Points on a hilly landscape, in no order, each with its height.
From any point a ball rolls to the lowest of the 2 points nearest to it. It stops when none of these is lower. Distance is the straight distance between rows; heights are no part of it.
z_435 h=168: 7 21 -20 -2 16 -23 30 24 -29 -24 -8 19 10 3 -25 3 24 -16 9 10 5 35 -58 -27 -7 -13 -23 36 25 19 -13 -4 8 58 -21 -18 0 31 27 14 -22 14 14 15 0 -30 -12 -8 -7 -22 -63 -30 22 10 9 -24
z_160 h=423: 1 -40 -20 -18 3 46 -18 -18 12 16 19 37 19 0 3 24 -10 33 13 14 16 12 -13 14 -7 -16 36 9 5 -32 19 -28 6 43 -29 -14 33 47 -4 -11 1 -24 -1 1 29 -12 15 -22 -16 -22 -6 -1 16 -25 -16 51
z_209 h=449: 20 -20 6 -46 -18 7 -10 -8 59 45 -1 -15 5 -32 52 10 -12 -3 -58 0 -21 -68 1 -8 28 -17 -1 10 8 -29 43 33 -35 7 3 41 16 -6 -5 3 -32 14 4 -17 -3 -34 -26 -16 26 18 19 29 -10 8 2 26
z_8 h=499: 6 19 5 20 -10 11 9 13 15 4 -21 -19 -15 -4 29 -23 -1 -2 -37 -9 11 -33 3 5 37 -6 40 -7 17 -7 -14 15 -20 -8 5 4 13 -20 -10 -8 12 -8 -16 8 -4 -15 -23 16 24 16 5 4 -2 1 18 28
z_661 h=279: -18 32 26 21 7 5 -24 -8 -26 -22 32 -18 -38 8 -14 30 -9 10 52 7 -18 13 33 25 -33 61 23 -11 -37 2 -4 -33 7 -34 31 16 -17 -48 -3 -22 41 -25 -1 7 0 9 13 21 -4 -10 46 36 -30 8 -44 0
z_956 h=242: 0 31 -27 -21 -7 -39 13 28 -33 -40 11 14 -14 -5 -26 8 31 -24 27 10 -14 53 -39 -12 -6 -18 -20 37 6 10 -39 -25 8 46 -11 -46 -2 43 38 11 9 -3 -8 16 8 -16 14 3 -26 -40 -34 -18 18 6 24 -15
z_114 h=83: 15 -6 -2 1 43 -5 22 22 -50 -15 -4 -8 22 -63 -28 -26 36 -55 14 -5 15 54 -31 -9 -9 -11 -33 47 26 7 36 -36 -10 9 -4 21 -34 -59 12 33 -21 -1 -12 14 17 -14 -7 -7 -9 -32 -30 -18 -16 15 -9 -65
z_90 h=735: -19 -6 8 14 11 -37 -13 -11 -6 -15 -5 -41 0 32 -9 -33 17 -20 -9 -34 -20 -1 -4 -2 -1 17 -51 6 -9 20 -22 61 26 -30 29 -9 -42 30 23 -51 -2 8 -13 15 -50 31 13 9 -6 5 33 11 -13 25 19 -15
z_46 h=112: 6 7 -15 4 19 -26 33 24 -31 -1 0 19 25 4 -25 -5 19 -30 24 -3 26 46 -25 -29 5 -9 -17 30 21 25 0 -16 -6 24 -18 -9 -14 20 20 35 -29 21 5 2 6 -4 0 -23 -35 -15 -56 -38 18 -8 -2 -35
z_243 h=271: -5 48 22 -1 -35 -18 19 6 -33 -1 -32 -4 -1 49 -14 27 -49 2 -13 29 -9 9 36 -12 -14 7 10 -49 14 31 -18 20 12 15 -11 3 -23 -9 -16 1 10 18 49 -2 -22 31 16 10 37 27 2 7 4 -34 9 13
z_106 h=594: -3 -52 20 -41 35 8 -18 -21 3 6 11 16 46 12 -17 2 -24 -13 15 22 -7 17 14 -5 -21 30 -25 -3 -2 15 48 45 -15 15 2 24 -9 36 14 -37 -36 16 13 7 -11 4 7 -14 -28 16 -19 29 6 -13 -27 -1
z_159 h=233: -5 15 -10 -8 -13 8 15 -7 -54 -31 -6 11 -41 16 -28 55 -2 30 22 24 4 16 46 5 -19 -17 29 -50 -5 -13 -44 -43 16 19 -42 -14 -2 -32 -9 18 28 -14 21 -9 6 32 11 38 16 -14 10 -21 13 -18 29 -10
z_496 h=124: 9 6 20 17 -21 23 -5 -34 -5 -8 7 -2 -28 48 24 -1 -18 19 17 -22 47 -13 47 11 -19 -9 9 -19 -21 -1 -42 -9 17 -45 -9 1 15 38 11 -12 47 -28 -15 -36 -2 1 -4 -7 -19 13 42 -32 0 -22 24 3
z_362 h=688: -6 -28 16 -17 37 -37 -24 -19 4 -13 9 -44 25 34 6 -49 18 -16 -26 -15 -15 14 -3 -11 2 0 -58 35 -8 27 -17 82 29 -16 21 -18 -32 60 35 -39 -30 10 6 -1 -63 25 8 30 -13 -7 12 14 2 11 22 -21
z_757 h=617: 5 -27 20 -44 15 13 -3 -15 -3 21 9 27 46 16 -12 30 -49 -16 19 17 7 26 34 0 -24 5 -6 -14 6 16 41 25 -19 10 -8 21 -7 21 -7 -8 -30 6 16 -14 2 -3 11 -34 -14 23 -13 10 8 -24 -37 3
z_150 h=290: -20 -23 -25 -13 5 22 -30 -37 20 1 1 25 10 -1 -18 19 16 28 -3 31 -12 -2 -34 -8 -16 19 -25 24 -8 -13 -5 8 33 26 -25 -21 -3 51 34 -54 16 6 -19 6 0 -23 40 13 1 6 -17 7 -6 -1 -35 62
z_573 h=458: 18 -24 9 -47 0 -20 13 8 45 30 -3 16 20 -21 39 -35 -6 -33 1 -4 -20 -13 -35 20 19 -14 3 25 34 -16 21 42 -27 13 29 4 1 19 4 3 -50 13 23 1 -7 -17 -35 -41 -5 -10 0 13 21 -3 18 -14
z_211 h=466: 2 2 -21 -24 17 -11 5 6 0 6 -11 15 22 -3 -26 12 19 2 7 50 -12 34 -42 -5 3 19 24 34 20 -1 0 8 16 56 -12 -29 -10 30 14 -27 10 2 4 29 -3 -10 15 5 -9 -28 -29 6 7 -15 -12 31
z_36 h=283: 3 -22 5 5 33 18 -6 -4 4 10 1 11 14 -37 9 -7 6 -16 57 -14 22 6 -14 29 -7 14 5 39 1 -7 22 -41 -2 -18 5 16 10 -6 0 22 -28 -4 -17 -14 21 -16 -3 -46 -20 -8 0 -6 28 35 -9 -39
z_871 h=503: 18 -41 -6 -42 6 1 5 -17 48 22 -2 35 20 -36 39 -30 0 -17 -13 2 -4 -23 -28 18 3 -15 4 22 29 -34 32 8 -18 22 5 23 20 23 -1 4 -47 21 23 -1 12 -22 -22 -55 7 0 7 8 40 17 9 8
z_781 h=146: -11 -17 0 18 -4 40 -16 -4 49 9 4 -37 -6 -41 30 -3 16 15 16 -23 -1 -40 2 16 8 11 -5 12 -19 -28 15 -15 4 -32 -4 50 9 -38 -11 14 -14 -20 -37 -10 13 -24 -9 -22 8 28 24 17 -9 37 -18 -14
z_325 h=429: 2 15 -20 11 0 -2 40 17 -56 -17 -15 10 -23 -3 -13 7 2 -4 10 -1 8 9 8 -12 9 -21 5 -14 18 15 -15 -35 -9 -9 -31 -27 -15 -9 9 32 -1 4 -8 10 8 30 -1 28 5 -16 -29 -30 11 9 27 -37
z_256 h=775: -24 17 9 34 6 -66 -27 19 5 -22 -15 -31 -20 35 -21 -38 8 -31 -21 -38 -20 -7 -9 -21 6 18 -34 7 -27 21 -23 58 11 -39 45 -25 -21 29 -6 -43 -9 5 -22 26 -19 62 14 -9 -13 -17 42 6 -24 20 5 -22
z_96 h=164: 1 -33 -25 3 11 56 -37 -1 6 -6 -18 7 26 -45 -31 42 24 44 -4 -8 43 0 17 -35 -3 -28 -33 10 -25 4 26 -36 20 23 -43 35 30 -39 4 37 -1 8 -5 3 52 -23 26 10 -1 24 -65 -26 16 23 -32 -6
z_446 h=231: -8 10 22 18 21 -2 -16 6 -24 -15 18 -6 -43 1 -17 10 3 -6 48 -4 -4 7 24 37 -6 44 35 6 -22 -5 -7 -30 4 -51 26 -15 4 -17 0 -15 37 -34 -21 1 0 7 3 5 -13 -24 28 23 -11 -4 -23 -15
z_723 h=143: 17 10 -8 -16 -20 34 13 -2 -15 5 -30 -21 17 -3 0 37 -15 30 -13 8 18 -2 42 -7 20 -22 22 -17 -3 22 1 -11 -1 25 -24 7 9 -49 -26 52 3 -19 15 1 28 -16 13 23 29 32 -31 6 -10 -11 -17 -5
z_206 h=230: -5 -27 12 -13 6 41 -35 -14 34 7 -19 -4 19 -42 -6 27 -9 19 28 8 23 -9 44 8 -17 -4 -22 18 -20 -11 40 -36 10 9 -18 51 14 -54 -24 40 -24 1 -5 -3 32 -9 30 -23 9 44 -14 12 5 25 -42 -16
z_350 h=834: -22 60 27 67 -30 -39 -21 33 -32 -11 4 7 -31 13 -22 8 -33 -3 -3 14 -37 11 1 -19 -20 16 1 -26 -16 40 -2 16 8 -14 51 9 -18 -44 -20 -22 2 5 2 31 -11 48 7 -12 1 15 18 23 -16 -6 -34 -21
z_923 h=550: 12 -41 -33 -26 7 17 -17 -18 46 31 7 39 18 -35 35 -21 10 14 -33 3 11 -25 -17 1 -2 -15 7 38 -3 -38 26 -13 -19 38 -16 9 42 43 -6 1 -28 12 1 3 11 -43 -7 -48 9 -6 1 2 35 19 9 44
z_169 h=128: 21 -20 -22 -10 19 45 -1 -17 -28 -19 -10 -1 23 -31 -24 49 18 37 -2 6 25 14 33 -29 -5 -39 7 -7 -6 -2 20 -37 11 30 -57 3 10 -38 -10 54 8 -19 0 -1 46 -1 17 24 9 10 -61 -27 0 12 -26 -33
z_29 h=175: -5 23 16 30 1 -9 -11 5 -52 -20 11 -3 -40 -1 -15 10 -15 1 29 -1 -2 28 21 30 8 21 37 -7 -6 -14 -18 -35 -1 -38 14 -28 14 -38 -17 2 27 -27 -5 1 -2 31 -5 18 -6 -27 25 -14 1 -3 -7 -24
z_294 h=404: -1 25 -20 42 -19 -35 36 20 -62 -28 1 25 -35 12 -25 -13 -14 -6 1 -30 3 21 29 -27 10 -28 -7 -14 12 -9 -21 -47 -16 -32 -14 -45 0 -35 -17 49 12 -9 -34 2 -12 64 -1 21 10 -13 -20 -51 -7 13 30 -62
z_100 h=555: -13 -54 3 -30 42 -3 -38 -33 7 -8 39 25 47 20 -18 -16 -6 5 19 39 -8 28 -21 -8 -24 29 -28 23 -10 12 24 30 22 29 -3 -10 -7 61 27 -58 -23 -8 9 9 -17 9 32 -3 -39 -2 -7 37 14 -22 -18 8
z_608 h=196: 14 -43 -12 -14 10 43 -53 -1 26 18 -39 3 27 -53 -11 20 2 40 -2 -5 25 -12 28 -8 -2 -30 -34 15 -10 -12 38 -40 11 27 -16 47 18 -44 7 48 -29 6 0 -4 47 -12 21 -1 19 22 -48 -33 24 23 -31 1
z_55 h=379: -22 44 15 53 -27 -43 28 28 -70 -19 -8 23 -20 1 -17 4 -30 -8 -13 9 -15 44 25 -19 12 -24 4 -15 2 21 -7 -20 -5 -24 4 -22 -8 -36 -29 45 -14 11 -17 2 -8 68 4 -10 14 -24 -14 -41 -6 0 3 -39
z_101 h=455: 11 8 -28 7 11 -16 27 8 -68 -32 2 16 -22 7 -30 29 19 9 15 28 -13 36 -5 -15 -23 -13 24 -24 13 1 -13 -35 6 28 -38 -33 -8 12 13 21 1 -3 -9 21 10 31 11 14 10 -43 -23 -33 9 -7 33 -15
z_221 h=77: -20 -21 -22 27 5 35 -24 -18 42 3 -3 -37 -3 -60 -1 5 34 -5 17 -32 7 -36 -3 20 7 13 -32 26 -28 -26 18 -21 -10 -49 -19 29 2 -53 13 18 1 2 -40 -2 17 -32 -2 -4 -1 21 -5 -9 2 52 -9 -28
z_705 h=360: -23 59 27 42 -24 -27 25 10 -62 4 -7 20 -2 16 -16 22 -46 -8 13 15 9 44 45 -22 2 -8 -3 -32 -12 22 -2 -18 9 -17 -9 0 -8 -28 -29 53 -8 23 15 -12 6 55 24 -9 4 -7 -22 -35 -10 -26 -12 -26
z_902 h=156: -32 -14 -20 35 17 48 6 -1 26 1 -1 -23 18 -56 -6 -2 40 -38 2 -45 13 -40 -32 9 -1 -20 -64 12 -1 -12 17 -20 -2 -28 -27 24 -8 -50 -5 19 8 21 -4 -8 2 -44 3 18 4 33 -35 -17 -2 43 11 -20
z_636 h=601: 9 -12 -33 -5 7 14 2 -3 35 7 10 15 21 -40 45 -30 45 1 -45 -11 9 -19 -46 0 17 -7 15 34 2 -11 4 2 -8 33 -8 -11 13 27 2 11 -9 16 0 0 8 -77 -26 -29 12 -6 -2 0 33 7 20 50
z_207 h=356: 5 -11 14 -6 -15 -13 -35 22 57 34 13 -42 -32 -28 29 8 -8 35 -36 -15 -66 -45 16 1 11 9 -14 -5 -13 -40 34 35 -21 -5 49 56 20 -22 -11 -3 1 -11 1 -9 2 -20 -45 23 18 5 47 66 -63 12 -23 20
z_323 h=222: -23 -6 -5 6 1 51 33 8 22 -15 -2 -29 12 -27 -11 1 0 -11 32 -26 31 -35 -14 -5 0 -29 -48 -1 -2 14 3 -26 24 -37 -33 17 15 -52 -23 32 12 10 -8 -12 5 -27 22 19 -11 46 -27 -17 11 28 13 -39
z_212 h=269: -13 46 17 -3 -28 -20 -13 -16 -2 -8 -6 -13 -22 52 -31 22 -33 22 2 23 -25 2 30 14 -49 51 -1 -43 -4 16 -16 -30 16 -6 16 16 -16 -47 -8 -16 42 -12 39 12 -18 -2 7 38 43 30 61 33 -36 -10 -32 38
z_400 h=367: -8 -16 -20 -17 10 40 -8 -34 18 5 -1 50 13 16 -11 30 -1 28 -7 26 -11 5 -45 -2 -1 14 11 17 10 -24 3 -10 36 47 -38 -17 23 54 9 -30 21 -16 -7 -1 13 -24 31 -5 15 -20 -23 -11 2 -15 -27 69
z_497 h=472: -2 16 -15 0 -20 -43 13 9 -54 -24 -9 31 -17 33 -24 32 0 23 5 22 -3 50 5 -5 -10 -15 19 -35 4 -24 -30 -36 6 5 -26 -55 -4 32 9 26 16 10 2 2 -9 50 7 8 -9 -46 3 -50 5 -23 41 13
z_116 h=552: 8 20 -5 45 -8 -11 30 30 21 -13 -38 -5 -22 2 20 -48 10 -23 -44 -28 -21 -24 -35 9 46 1 23 -17 32 -4 -15 30 -27 -9 23 -3 9 -28 -12 -18 -1 -2 -5 27 -19 10 -21 14 19 2 -8 -14 4 5 23 -5
z_784 h=280: -7 14 14 15 -20 45 25 6 34 1 -5 -26 12 5 5 -8 -21 -2 27 -21 32 -33 -6 -7 23 -27 -25 -32 -6 21 4 -7 17 -34 -5 12 12 -25 -18 34 6 -11 -18 -21 6 3 14 -16 -6 39 -14 -4 12 7 3 -37
z_71 h=295: 8 -12 12 23 -11 4 -32 19 61 10 21 -40 -39 -29 26 -20 4 32 3 -17 -38 -38 8 -5 -5 13 11 -12 -15 -30 22 19 -18 -15 57 56 24 -16 -31 -1 9 -37 -10 -8 8 -20 -45 -1 3 9 49 62 -40 13 -20 3
z_129 h=473: -6 15 -18 30 4 -3 46 30 -19 -7 4 12 -18 10 -6 -30 19 -33 7 -53 22 3 -28 -3 7 -33 -37 11 25 17 -23 -16 -2 -23 -24 -23 -8 25 10 25 3 13 -9 -7 -8 -6 -7 -1 -10 9 -56 -42 25 4 43 -25
z_769 h=104: -16 26 31 15 -17 -2 -12 -1 -65 -23 20 10 -49 28 -16 21 -27 16 32 15 2 29 46 38 -14 5 40 -34 -13 -22 -33 -49 16 -29 6 -23 9 -37 -17 8 29 -26 24 -14 -13 37 -1 19 -12 -28 29 -31 -6 -28 -2 12
z_545 h=95: 25 -20 -23 -24 -7 34 5 -26 -37 -11 -16 -6 12 -4 -11 54 13 51 -10 22 16 6 36 -20 17 -45 50 -21 -5 5 -3 -32 5 40 -50 4 12 -30 -23 53 8 -37 11 9 45 -2 22 32 19 6 -30 -23 -8 -2 -6 -10
z_499 h=329: -13 32 18 14 -34 -31 16 6 -56 4 -13 11 2 32 -9 28 -34 9 1 18 5 34 48 -14 -12 -7 26 -60 0 11 -21 -12 0 0 -18 -16 -17 3 -15 19 -2 22 32 -13 -8 50 11 -8 11 -11 -6 -33 -1 -31 10 7
z_345 h=254: 0 -31 1 0 22 39 -14 0 2 5 -12 -10 15 -67 6 18 10 3 43 -8 25 2 17 7 -8 3 -3 19 0 -15 38 -52 5 -11 -22 26 6 -61 -19 39 -19 -3 -11 -13 33 -1 2 -18 4 9 -16 -4 12 33 -30 -30
z_156 h=465: 11 -39 -15 -46 5 30 2 -5 24 26 32 36 19 3 33 16 -13 16 -4 20 15 -7 -10 18 -1 -9 46 5 7 -31 18 -17 -11 18 -1 -5 30 35 -10 -22 1 -4 7 -9 19 -15 -2 -29 -14 -13 18 27 15 -23 -4 43
z_460 h=513: 7 21 -32 33 -2 -2 46 26 -3 -31 -2 12 -37 -4 14 -62 23 -42 -13 -78 4 1 -38 14 42 -29 -22 4 21 9 -22 -18 -27 -9 -2 -34 -1 -11 1 25 -4 -4 -19 -3 -2 -5 -20 23 2 -6 -42 -57 14 20 47 -27
z_309 h=589: -14 -13 -7 -28 26 -11 -21 -11 44 31 8 -22 32 -7 18 -27 39 -19 -53 11 -40 -24 -35 -3 34 3 -12 31 16 -9 22 76 -19 23 16 -21 -21 18 30 -42 -23 40 18 21 -27 -16 -25 26 4 7 1 33 -29 8 21 10
z_709 h=176: -10 20 13 -14 -18 3 -4 -7 -55 -23 15 0 -50 33 -24 42 -14 22 41 2 17 30 60 15 -22 3 35 -43 -15 -16 -46 -45 18 -19 -33 -2 19 -41 -12 26 46 -31 41 -26 7 22 11 26 -4 -6 24 -23 10 -25 16 2
z_718 h=337: 1 18 -23 -5 -7 -58 13 12 -18 -15 -20 7 -9 17 -5 -11 17 -14 6 15 0 32 -25 -2 14 -1 10 16 13 19 -43 -15 9 14 8 -59 -11 45 19 -13 20 11 1 19 -10 14 9 4 -20 -37 0 -22 18 -6 36 8
z_574 h=613: 1 -23 -20 -20 5 1 -4 -18 40 12 33 8 34 -21 40 -54 43 -6 -48 -10 8 -32 -61 14 1 -6 -8 33 -8 -10 -6 42 -14 30 18 -6 10 55 26 -22 -19 24 8 4 -6 -65 -29 -25 -5 0 12 16 27 10 37 16
z_907 h=822: -19 38 22 59 -5 -39 -21 49 4 -8 0 -1 -28 14 -27 -21 -11 -6 -6 -17 -41 -4 -5 -22 -3 20 2 -29 -24 40 1 47 -11 -6 68 18 -23 -29 -9 -39 -8 12 -7 45 -3 59 -4 -4 -3 5 25 28 -30 -7 -31 -30
z_58 h=542: -4 -42 13 -45 24 12 0 -30 34 21 17 -8 33 -9 29 -13 0 -1 -49 4 -37 -36 -15 -10 18 -9 -26 9 13 -9 28 66 -19 13 4 0 -9 24 25 -46 -40 11 15 -2 -15 -15 -28 25 12 25 7 53 -24 -1 17 4
z_135 h=105: 12 2 3 13 31 -14 26 23 -21 0 3 -6 26 -29 -23 -19 16 -50 36 -9 19 40 -28 -4 12 -7 -21 43 24 27 20 -22 -5 1 0 7 -21 -19 9 45 -26 12 -9 -6 16 -5 1 -21 -27 -30 -34 -22 10 14 -11 -52
z_360 h=200: 13 34 4 -14 -32 13 24 3 -32 1 -27 -14 1 28 -10 36 -28 19 -17 23 16 -8 37 -3 2 5 33 -40 9 26 -7 -3 -2 24 -9 7 4 -38 -25 18 18 -14 35 6 16 4 9 28 35 29 -7 11 -4 -24 4 15
z_265 h=273: 6 16 29 17 -14 1 14 -25 7 13 13 -11 2 36 21 -12 -37 24 -9 -25 33 -11 42 -6 -25 -2 1 -17 -4 13 -25 32 12 -38 6 3 6 47 -11 5 18 -29 -12 -40 -17 7 -10 -18 -5 21 38 -28 -16 -25 -10 15
z_847 h=334: 6 -5 10 -3 -13 40 39 2 45 27 -12 -8 33 -17 20 -15 -17 -4 16 -15 30 -45 -15 -4 25 -31 -21 -26 12 18 13 5 12 -5 -3 20 22 -13 -23 34 -21 19 10 -28 3 -22 11 -19 -4 45 -20 5 25 16 -14 -22
z_138 h=636: 11 10 26 -32 4 15 7 21 -27 13 -4 18 15 6 0 38 -41 -7 22 22 -24 29 31 24 -23 12 29 -26 6 16 30 5 -15 13 -2 17 -14 -17 -23 1 -4 6 25 -9 14 2 12 -14 -1 -2 -11 23 -12 -21 -23 10
z_832 h=218: 20 -12 7 10 -11 26 -27 -1 42 0 7 -39 -46 -18 32 -4 11 31 13 -14 5 -29 18 11 6 13 27 6 -22 -37 6 -11 -6 -33 15 41 40 -35 -37 13 14 -44 -28 -23 0 -27 -27 -9 4 22 36 30 -15 8 -6 1
z_860 h=412: 1 5 -21 -9 1 -23 3 8 -18 -1 -10 15 -5 13 -5 15 6 -2 24 39 -8 19 -24 9 11 11 28 2 12 -3 -24 -8 19 26 -18 -52 -9 45 18 -26 21 10 1 10 -4 9 3 4 -12 -29 -5 2 17 -22 14 38
z_717 h=803: -29 24 12 61 -18 -69 -22 33 0 -25 -25 0 -25 30 -31 -26 -2 -28 -27 -30 -36 -12 -29 -41 10 14 -43 -14 -19 15 -22 56 0 -27 58 -10 -31 -26 -3 -41 -4 24 -14 37 -28 84 8 -7 10 -2 21 5 -23 24 -13 -28
z_844 h=496: 17 -15 21 -48 3 17 7 -14 25 35 -1 -10 9 -11 40 7 -19 0 -57 6 -33 -43 -8 -14 28 -17 -3 -10 25 -8 38 58 -37 8 7 19 -7 12 -2 -27 -17 18 4 -10 1 -18 -33 20 28 19 18 52 -23 3 11 28
z_700 h=191: -17 19 20 12 -10 -16 -16 -10 -3 -25 0 0 -25 25 -23 41 -11 10 14 27 -5 -2 33 27 -30 42 10 -42 -9 1 -36 -42 15 -20 6 5 -37 -20 5 -33 54 -3 34 2 -16 6 16 33 20 18 45 33 -21 -15 -11 45
z_390 h=509: -4 -15 -9 -43 38 -18 -11 -7 0 -13 8 13 38 22 -37 -2 17 -17 16 65 -8 28 -49 -23 -20 20 -22 48 11 19 -1 28 26 44 -8 -19 -15 45 23 -53 -8 6 14 12 -13 -10 31 -5 -25 -27 -35 10 10 -9 -19 14
z_867 h=445: 26 15 0 26 -30 7 -7 4 57 21 -11 -37 -22 -19 35 -26 6 4 -57 0 -22 -61 1 -4 43 -9 26 -7 -5 -35 13 29 -31 -8 18 36 19 -22 -13 6 12 -2 -20 -11 -7 -28 -41 22 27 12 32 24 -28 11 7 28
z_951 h=355: 17 5 27 -2 -12 11 13 -15 1 21 -5 8 17 44 7 -1 -43 7 -4 -3 18 -5 26 -7 -18 -1 13 -23 -3 14 -10 30 5 -12 -9 0 -6 40 1 -9 10 -5 9 -30 -14 14 6 -8 3 6 10 -20 2 -36 14 17
z_721 h=442: 21 -24 10 -35 -1 21 11 -24 11 20 24 21 12 27 25 -3 -24 16 -1 2 25 -23 5 12 -16 -5 13 -16 3 -8 -1 8 3 0 -3 -8 -1 49 18 -52 9 -14 1 -19 -7 -12 2 -9 -14 7 25 23 -8 -30 12 28
z_285 h=565: 8 24 -20 34 -14 -8 29 20 26 -28 -25 -1 -31 1 26 -70 27 -49 -25 -71 -5 -35 -63 9 35 7 3 8 12 7 -27 23 -36 -6 36 -17 9 -12 2 -3 6 -11 -14 12 -4 -9 -20 12 3 -11 -2 -44 8 10 38 -16
z_184 h=641: -16 -21 6 -26 32 -15 -7 -13 13 5 8 -30 36 20 7 -38 9 -20 -37 9 -36 -3 -15 -1 18 11 -39 22 9 13 3 96 6 3 37 -19 -18 35 28 -51 -23 30 26 13 -57 25 -12 29 0 -1 0 40 -18 5 17 -23
z_225 h=650: -4 53 39 16 -10 -13 17 22 -64 7 8 14 6 15 -20 30 -50 -14 23 37 -15 31 38 -8 -17 17 12 -31 -10 41 32 4 -7 2 18 17 -11 -39 -29 13 -5 19 30 -2 0 20 10 -18 5 -9 -5 -5 -12 -32 -35 -9
z_392 h=338: 10 -16 -6 3 14 -2 12 0 3 17 1 4 24 -1 8 -25 13 -21 22 -19 25 1 -16 12 10 13 3 18 5 18 7 11 -3 -16 -1 -3 -7 28 9 2 -27 7 -13 0 -2 -22 -5 -41 -22 0 -12 -11 32 6 -2 -19
z_249 h=434: 24 -14 -4 -2 0 3 14 -18 19 11 13 -3 -8 20 43 -49 21 6 -13 -24 48 -23 -13 26 8 -3 25 8 -14 -1 -25 7 8 -11 22 -6 22 63 12 -29 15 -7 -38 -13 -8 -33 -23 -19 -30 -13 39 1 4 -7 39 16
z_691 h=324: -14 57 27 28 -12 -4 -26 4 -14 -18 14 -32 -38 25 -26 20 -21 18 26 10 -18 7 27 1 -45 46 -1 -26 -17 35 -7 -27 6 -15 27 24 5 -65 -29 0 44 -40 23 24 7 2 -4 20 35 21 48 26 -24 -2 -45 4
z_782 h=403: 34 -4 -5 -20 -34 0 -40 16 60 38 -1 -33 -31 -27 48 0 -11 7 -55 -6 -54 -62 8 -5 23 -19 0 3 -7 -44 33 22 -35 -5 38 57 25 -23 -1 17 -11 -2 -9 -20 -6 -23 -41 22 22 0 34 29 -34 13 -1 22
z_947 h=421: -28 15 -13 11 -31 -75 16 -5 -28 -23 -14 23 5 34 -21 15 17 -1 -10 12 7 59 -1 -15 2 -14 1 -8 18 -8 -41 -24 -5 0 -5 -63 -11 49 0 22 17 24 8 4 -27 52 7 -16 -17 -39 20 -32 4 -13 40 20
z_192 h=401: 24 -17 -11 -28 2 -1 18 19 16 10 -2 0 30 -22 19 -27 18 -31 0 -1 3 19 -32 16 22 0 36 28 30 10 0 10 -33 26 12 -17 7 17 12 20 -38 18 6 7 7 -28 -24 -27 -12 -26 -12 -3 34 6 20 -5
z_47 h=184: -10 -29 -23 -14 28 1 -44 -15 33 21 19 2 11 -4 -31 33 23 23 4 31 -26 5 5 19 -16 42 -18 19 -33 -25 5 -8 23 4 -14 2 -32 16 31 -47 22 2 -27 6 16 -13 36 30 -4 -7 -13 33 -23 2 -51 55
z_801 h=314: -8 -11 4 6 -1 -13 2 -21 5 3 19 0 -13 32 29 -32 16 4 16 -18 48 -3 13 21 -18 -3 13 12 -14 -11 -33 -4 6 -43 -1 -23 15 57 15 -26 23 -12 -39 -15 -5 -12 -5 -15 -40 -1 29 -24 5 -20 25 17
z_506 h=530: 23 -33 3 -17 2 7 15 -25 34 21 27 9 15 1 45 -62 11 1 -44 -28 26 -28 -24 13 -3 -9 -7 19 -9 1 -4 36 0 -7 25 -1 22 55 23 -29 -17 2 -14 -9 -22 -32 -23 -23 -10 3 28 7 17 9 31 4
z_139 h=74: -10 -2 -9 -6 -1 6 -27 -11 5 -1 -4 1 -13 5 -23 43 18 9 17 33 -6 5 9 10 -22 36 3 -6 -8 -17 -15 -30 21 -10 -21 -5 -39 12 15 -40 32 8 -2 8 8 1 17 35 6 5 10 30 -11 -16 -21 53

Where does a ball stop that starts at each point below?
z_184 | z_221
z_116 | z_221
z_156 | z_139
z_392 | z_545
z_101 | z_545

Call two points neighbours if one is among the 2 nearest of the other. Go from one point of each pair to the other, from neighbour to neighbour, staying as low as possible. Name the highest point that can't be avoided.
z_139, z_496 | z_156
z_221, z_114 | z_285
z_718, z_545 | z_497
z_769, z_139 | z_691
